A landscape with many valleys, sampled at points; each row gives a point and its height.
From any point a ball takes the steepest step (drop divided by distance) to one of its 2 nearest points. It stops when none of these is lower. Distance is the straight distance between rows; heights are no part of it.
Q953: [ 19  13   6   4 -14  -5 -17  -2   0 -13   4  14   9  -5 -16 -32   8  10
   2 -19 -21  -2 -12   1  -1  11]  (h 490)
Q997: [ -4 -26   6  -3  -1   4  -5 -27 -21  13  -1  -4  -5  11  13  18 -15   6
   4   1  -9  -5   4   1  -1  15]  (h 179)
Q164: [ 11  18   7   6   1   3  -1   7  13  -9  -1  16   4   2 -20 -29   2   9
  16  -8 -22  -4  -4 -20 -16   9]  (h 466)
Q66: [-16  13 -16  -9  -4 -12  10  -6   3 -12  11  -3 -23  -1  36  27   5 -25
   5   2  27  -1   1  -4 -16   0]  (h 724)
Q438: [ -4 -20   4  -3   0  11  17 -25 -16  13  -7  -2  -1  11  33  16  -8   1
   8  20   1  -9   0  13  10   5]  (h 107)
Q664: [  3 -23 -16   8   7   2 -10 -10 -22 -12  -9   5  12   4   0   0   4  12
 -15   2   0   4 -21  14   6   0]  (h 313)
Q912: [  8  -4   3  -7 -20   4  -2 -12 -33  -5 -10  -4   4  15  23  -5  -2   4
   5   4 -11  -7  -9  26  18 -11]  (h 338)
Q918: [ 23 -22  12   4  -7  -1 -20  -2 -14  -1   0  -1  17  -7  -3  -9 -14  28
 -12  -7 -19   5 -15   7  17  15]  (h 438)
Q165: [ -1  23  -3   5 -12  -7  -4   9  12 -18   2  -3  -2   7  -1 -22  17  -5
   5  -2  15  10 -16   0 -27   0]  (h 788)
Q881: [  8  -4   1   2 -12  13  -8   2 -19   5  -5   4  16  16 -15  -8  -5  11
  18  -3 -35 -12  -6  -4   6   2]  (h 417)
Q823: [  6  19 -10   0  -6   9  11  12  -3 -12  -1  -8  -6 -24 -15   1 -20   3
 -23 -15   5   5  20   9  21  -8]  (h 68)
Q922: [  3  22 -13  11   9   1  25   4  15  -9  -5   9  -4  -7  -3 -13   0   5
 -20  -6  11   4 -14  11  -3  -1]  (h 782)
Q361: [ 16  17  -2   1  -7  -7 -31  12 -12 -18  -3  13   3   2 -22 -25  16  -1
  -1  -8 -11   9  -5   6  -9   2]  (h 501)
Q229: [ -3  19 -12   0   4  12  24  10   0  -1   1   6   6 -12   2   3  -2  -7
 -12  -9  12 -10   9  13  15 -33]  (h 141)
Q829: [  0   9  -8   2 -24   6   0  11  -9 -12  18 -15  -6 -10 -18   1 -19   0
 -14 -32  -2  -1  17   8  10 -15]  (h 111)
Q437: [ -6 -10  12   2  -3  -8   3   8  26  20  15 -20  -4 -11 -21   4 -16   0
   6 -17 -12  -8  26 -26  -8   2]  (h 327)
Q298: [  0 -11  -6   2 -12  12  15 -11 -26   0  -1  -9  10  14  20  12 -10   9
  -1 -12 -11 -11 -10  18  11  -8]  (h 353)
Q727: [ -3  -4  14   3  15  -7  26  -1  27  16 -10  -9   0  -5  14 -10   8   0
  -4  20  19   3 -15  12  -4  -4]  (h 386)
Q693: [ 15  -7   3   6  -4  -3  -8   6  -4  -2  -1   4  20  -6 -15 -14   0  15
 -12   1 -12   9  -4  14  13  -1]  (h 431)
Q264: [  9  -8  -7  -2   8  11  -1 -19 -35 -13 -16   3  -5   3   9   8 -10  18
  -7   6 -19   1  -5   5  17  23]  (h 203)
Q776: [-11   3  -2  -6  -4 -10 -10   0  12   0   8  -8  -2  11  13   2  13 -21
   3  11  25   4  -6   2 -18  -9]  (h 704)
Q825: [-10   6  15 -19  -9 -20   3  -7   6  12   5  -1 -20   0   5   9   8 -25
   9  13   7   2  15 -19 -13  -2]  (h 647)
Q107: [ -6  14  10 -16   3 -20  -1  15  15   8  11  -2  -7  -8  -1   4   7 -31
   8  17  20   5  19  -7 -10 -25]  (h 681)
Q65: [  1  -5  13 -14  -2  14  -9  15  -4  17   1 -14  15 -13 -18   9 -10   6
   3  11  -6  -9  23 -10  19  -1]  (h 456)
Q801: [ -1 -22  -8   6  30  11  -8 -25 -24  -8 -12   9  -9   6   6  19  -2  14
  -3   8 -11   4 -11  -1   3  26]  (h 247)
Q359: [  3   9  -4  -2  -1 -12 -10   0 -10  -6   1  -3 -15  -2 -10  -9   6 -10
 -12   3   8  10   7   8  -2   3]  (h 245)
Q587: [ 13  28  -2   4  -8  -2  16  12  16 -13  -6   5   0   1   2 -32  11   6
   8  -5   6   2 -17  12  -7  -6]  (h 784)
Q157: [ -3   4  -6   9   3  -1  23 -11  12   3   7  -1 -17   3   0   8 -12   8
  -6 -18  -4  -5   5 -11   1  14]  (h 771)
Q383: [ 15  17  -1 -12   4  17  13   9 -25  -3 -14  -7  -2 -11  -1   1 -14  12
 -25  15   5   1   9   9  34   7]  (h 163)
Q802: [ -4   2  11 -12  23   3  14   9  13  13  -9   7   5  -4  -5  13   4 -10
   2  24   1   2  14 -16  10  -2]  (h 346)
Q2: [-13  -4 -13   2   5  -5  13  -4   8   5  14  -9  -8  -9  -2  17 -14  -7
 -16 -23  -2 -11  23  -8  -1  -7]  (h 759)
Q711: [  0  -1  16   7   5   3  29 -12  19  16  -7   0  -2  10   5  -7   1  10
  22   1 -12  -7  -6  -8  -2  16]  (h 343)
Q468: [ -3  19 -16  11   5  -3 -15   3   9 -24   4  12 -12   9   1  -8  11 -13
   8 -16   4  10 -16 -14 -26  16]  (h 798)
Q55: [ 14  19  -3 -14 -12  15   9   2 -24 -16  -8 -15 -18 -14   0   4 -24  13
 -20 -17   1  -7  16   0  27  11]  (h 122)
Q815: [  1 -21  18   5 -18  -1  18 -10  -9  12   7 -14   1   6  20   4 -14  17
   3 -18 -13   0   0  20   9  -9]  (h 376)
Q379: [ -1   3   8   4   7   3  23   9  35  15   9  -6   6  -8 -14   2 -13  11
   1  -8  -8 -12  19 -15   6 -14]  (h 225)
Q620: [ -4 -28  20  13 -22 -10  24   3  15  28  14 -14  13   1   6   2 -10   7
  -2 -10  -5  -5   7  12   2 -20]  (h 381)
Q158: [  5  10   2  -1  -3  12  13  -9  -9   3 -11   7   1  16   3  -5   0  10
  15   0 -21 -14   2  -6   1  10]  (h 389)
Q546: [-14  10  -2  -5   9   2  12  15  26   4   6  13   6   2  19  26   6 -23
  24  -3  12  -8   6 -30 -16 -16]  (h 351)
Q411: [ -5  -2 -27   3  25   9  -6   9 -13 -11 -18  15 -10  -7   0  14   8  -9
 -15  19  24  12 -15  13  18   3]  (h 397)
Q106: [  3  -5 -12   9   5   1 -12  15   5  -4  -5   8  27  -2 -13 -20   9   6
   1   2   0   3 -20   5  -9 -13]  (h 425)
Q937: [  7 -12  16  12  -5 -19 -16 -20  16  -3  13   5 -15 -10  -5 -11  -1  10
  -7 -15 -11  10   0  -2 -11  30]  (h 482)
Q860: [  8   9  11   3 -20  -5   1 -14 -10  -9   7  -5 -26   3   5 -14   2   8
   2 -16 -13   6   4  10  -2  23]  (h 134)
Q670: [  4   8   1   0  -4   0 -19  21  -1   3   1  -3  21 -12 -29  -9  -4  -4
  -2   4  -3   3  18  -1   2 -28]  (h 439)
Q671: [ -9 -12 -32   0  15  18 -11  10  -9 -14  -2   9  23  18  14  19   3  -6
  13   3  11  -6 -13   4   1   3]  (h 414)
Q878: [ -1 -10   7   3  -8   9  -1  14  14   7  13 -15  13 -14 -25  -3 -19  14
  -7 -30 -21  -6   8 -24   4   7]  (h 401)
Q185: [ -4  -9  16   0 -16 -13  11   8  18  26   9 -16  14  -2   2 -10   3  -4
  -1   8   7  -1   8  17  -4 -21]  (h 362)
Q951: [ -5   5 -13  -1  26   4   6   7   2  -3 -16   6  -3 -11  17   9   6  -4
 -11  33  29   6 -15   9   9   9]  (h 394)
Q986: [  2 -34   3   4   9  -5 -26 -32 -18   0   1  -2 -11   2   1  20  -9   2
  -6   3  -6   6  -1  -7  -3  26]  (h 271)
Q873: [-20   6  13 -14   4 -13   3  -5  24  15   6   0  -3   1  16  11   8 -33
  22   8  11   4  12 -35 -28  -9]  (h 552)
Q714: [ -4  -2  11  -8  19  -2  25  -4  17  16  -4   2 -11  -4  18   8   3  -7
   2  23  15  -2   2  -4   6   4]  (h 374)
Q876: [ -3 -17 -27  12  11   8 -13  12   6 -12  -7   6  29   5   3  -3   7   8
  11  10  11   2 -31   8  -2   5]  (h 421)
Q116: [  5  -3  19   2 -18   0 -26  12   8   4  17 -10  11 -10 -29 -19  -7   9
   4 -21 -14   0  10 -10  -7   3]  (h 435)
Q154: [  3   5  -2   4  -4 -12 -12 -22 -12 -18   5   3 -30   6   3   4   0  -6
  -3 -15 -14   5   3 -10 -12  29]  (h 312)
Q228: [ -4   9   6 -17  24  -2  -9  18  -2  11 -10  13  -6  -7 -13  12   9 -17
   1  34  13  10  20 -12   7  -9]  (h 314)
Q896: [ -6   9   3  -8  20   2  12  -8  14   5 -10  -6  -4   8  28   2  10   5
   5  37  27  10 -15   2  -4  20]  (h 388)
Q187: [  4  11  -4  13  15   5  28  -6  13  -8  -7   2 -14   3  15  -8  -5  16
  -7  -4   4   2 -14  -1  -3  17]  (h 779)
Q868: [ -1   3  -7 -17   6 -14 -21  -1 -15   2  -4   4 -11   0   0   8  20 -17
  -6  25  16  13  11  -1   4 -15]  (h 279)
Q48: [ -9   8 -11   2 -10  -1  13   7  -3 -10  -2  -2  16  -1  13  -1   2  -2
 -11  -1  17  -5  -8  24   3 -27]  (h 123)
Q940: [ 13  12  -3   8  -8  16   6   9   4   0  -4   9  20   6 -24 -20  -7  16
   7 -22 -30 -13  -3 -14  -4  -1]  (h 440)
Q244: [-15  -5 -13 -11   4   0  -2 -13 -16 -10   7   1  -8   4  30  32   6 -19
  -4   3  21 -14   1   5   3 -12]  (h 736)
Q360: [ 11 -17  18  -1  -4  -8 -20 -20  -4   0   2   1  -3  -9   2 -14   4  21
  -7   4 -15  10 -11  10   7  24]  (h 450)
Q413: [ -5  16 -13   0 -18 -11   1  -6   0 -13  10  -9 -21  15  26   1   6 -22
   6  -5  26   2  -9  11 -17   1]  (h 713)
Q429: [  7 -14  36   3 -33 -13 -28   2  11   6  12 -13  -6 -12  -8 -18   2  14
   8 -16 -13   6   9   5  -5  15]  (h 469)
Q800: [  2   0  20   4  -3   2   8   6  14  22  -2  -7  12   2 -12 -16   0  12
  14   2 -18  -5   0  -5  -2  -5]  (h 292)
Q619: [  4  20  -6  -5  11  12  28  17  15   7  -3   1   9 -14 -10   5  -9   4
  -4  -4   1 -10  20  -7  20 -21]  (h 169)
Q288: [ -5   4  -1 -12   5  12  26 -11 -15   7  -6   0  -2   1  30  18   1  -6
  -1  17   8 -16   3  20  21 -13]  (h 83)
Q496: [  6   6  11   8  -1  -6  -9 -18   8  -4   7   4 -26   4  -7  -6   0   6
  13 -14 -21   5  -2 -22 -18  34]  (h 454)
Q622: [ -8 -30 -17  17  10   2 -12  -5   2  -2   3   5  15   8  -8   2   0  10
  -9 -14  -2   0 -17  -2 -12   6]  (h 289)
Q515: [-19  -5 -11   4  22   1  13   7  25  11   2  12   4  -4  -5  19   0 -13
  10 -14   3  -3   0 -33 -11  -2]  (h 25)
Q575: [  1  -1  -8   7  -7   1 -30  -6 -19 -15   0   8  -4  13 -14  -7   8  -3
   6 -22 -17   5 -17 -18 -25  15]  (h 583)
Q958: [  1  13 -12   5   2   4 -10  21   7  -2  -2  10  16   3 -28 -19  10 -12
  12  -1   2   3   3   3  -8 -30]  (h 432)
Q133: [  9  19  11  -5 -18  -8 -27  -6  -9 -11  -2   9  -8  16 -10 -17  17  -5
  18  -4 -14   4  -8 -11 -22  11]  (h 536)
Q301: [-20 -11 -12   0   9   5  11  -4  -3   0  13   9   3  -3  11  33  -3 -13
  -8  -9   3 -23  11   0   1 -18]  (h 747)
Q527: [  2 -17   8   2 -14 -19 -11  -9  -4   0  10 -12  -8  -1  -4  -1  -5   6
 -13   4  -1   7   5  16  -2  -3]  (h 209)
Q30: [-15 -22 -22  16  23  14   1   7  18   3  -1  11  15   3  -2  15  -2  -2
   4  -7   4  -4 -16 -10 -10   3]  (h 246)
Q545: [  0   2  -5  -7  -7  -7  20  -9 -17   3  -2  -4  -3  -3  21   6  -2  -1
 -17   5  18  -2   5  29  15 -19]  (h 103)
Q167: [  9  25   4 -10 -24   9   1  -2 -25 -14  -1  -8 -27   1   0  -8  -9   9
  -2 -11 -11   1   9   7  18  11]  (h 93)
Q813: [  3   9  18 -10  -7  -3   7  13  17  25   0  -5  19   6 -10 -16   8 -11
  20  16   3  -6   6  -2  -7 -23]  (h 334)
Q219: [ -2 -20  -6  -3   3  -5 -46 -15 -23 -12  -2   6  -6  18 -15   8  16  -7
   5  -2  -9   9  -5 -15 -12  10]  (h 616)
Q240: [-11   1 -30   7  22  20 -13  15  -2 -15 -10  22  -1   8  -1  15   7 -15
   4   3  15   5 -19  -6   4   5]  (h 404)
Q272: [ -6 -10  13  -1   4 -11  -8   4  19  18  -4  -8  22   3 -11  -8  11  -7
  13  23  11   1  -4  -8 -10  -9]  (h 363)
Q741: [ -2 -13  24  12  -5 -17  22 -11  27  10   4  -8 -19 -12  19 -14   4   6
 -10  12  15   8  -5  17  -8   7]  (h 396)
Q404: [  0  -3   1   6 -31 -11  -3  -2 -11  -5  13 -16  -1   0  -1  -3 -10   1
 -12 -25  -6   1   6  17   4 -21]  (h 162)
Q554: [  6  -8 -11  -7  -4   2 -15 -11 -32  -7  -9   0   6  12   4  10   7  -3
  -9  11   0   2   0  19  10  -7]  (h 324)
Q45: [-15   3  -6 -10  15  -6 -11  17  17   2   2  11   0  -1   3  13  18 -27
   7  20  26   7  -3 -13 -10 -17]  (h 695)
Q320: [ 12   1   5 -10  13  12   8  -2 -27  -3 -16   5  -6  -3   4   6  -6  21
  -2  27 -11  -4   6   7  24  16]  (h 180)
Q162: [  4   3   6  -4  14  10 -17  30   7   8  -4  -1  22 -23 -33  -7 -11   7
  -3  11  -4  10  16  -9  12  -7]  (h 445)

Where does a ball stop that starts at each point below?
Q922 | Q515
Q937 | Q823
Q468 | Q800
Q727 | Q823
Q776 | Q515
Q116 | Q288
Q815 | Q515
Q65 | Q823
Q162 | Q823

Write out the way that a ball takes from each point below.
Q165 | Q587 Q922 Q187 Q157 Q2 Q301 Q244 Q66 Q413 Q776 Q45 Q107 Q825 Q873 Q546 Q515
Q429 | Q116 Q878 Q437 Q379 Q619 Q229 Q48 Q545 Q288
Q240 | Q411 Q951 Q896 Q714 Q802 Q228 Q868 Q359 Q527 Q404 Q829 Q823
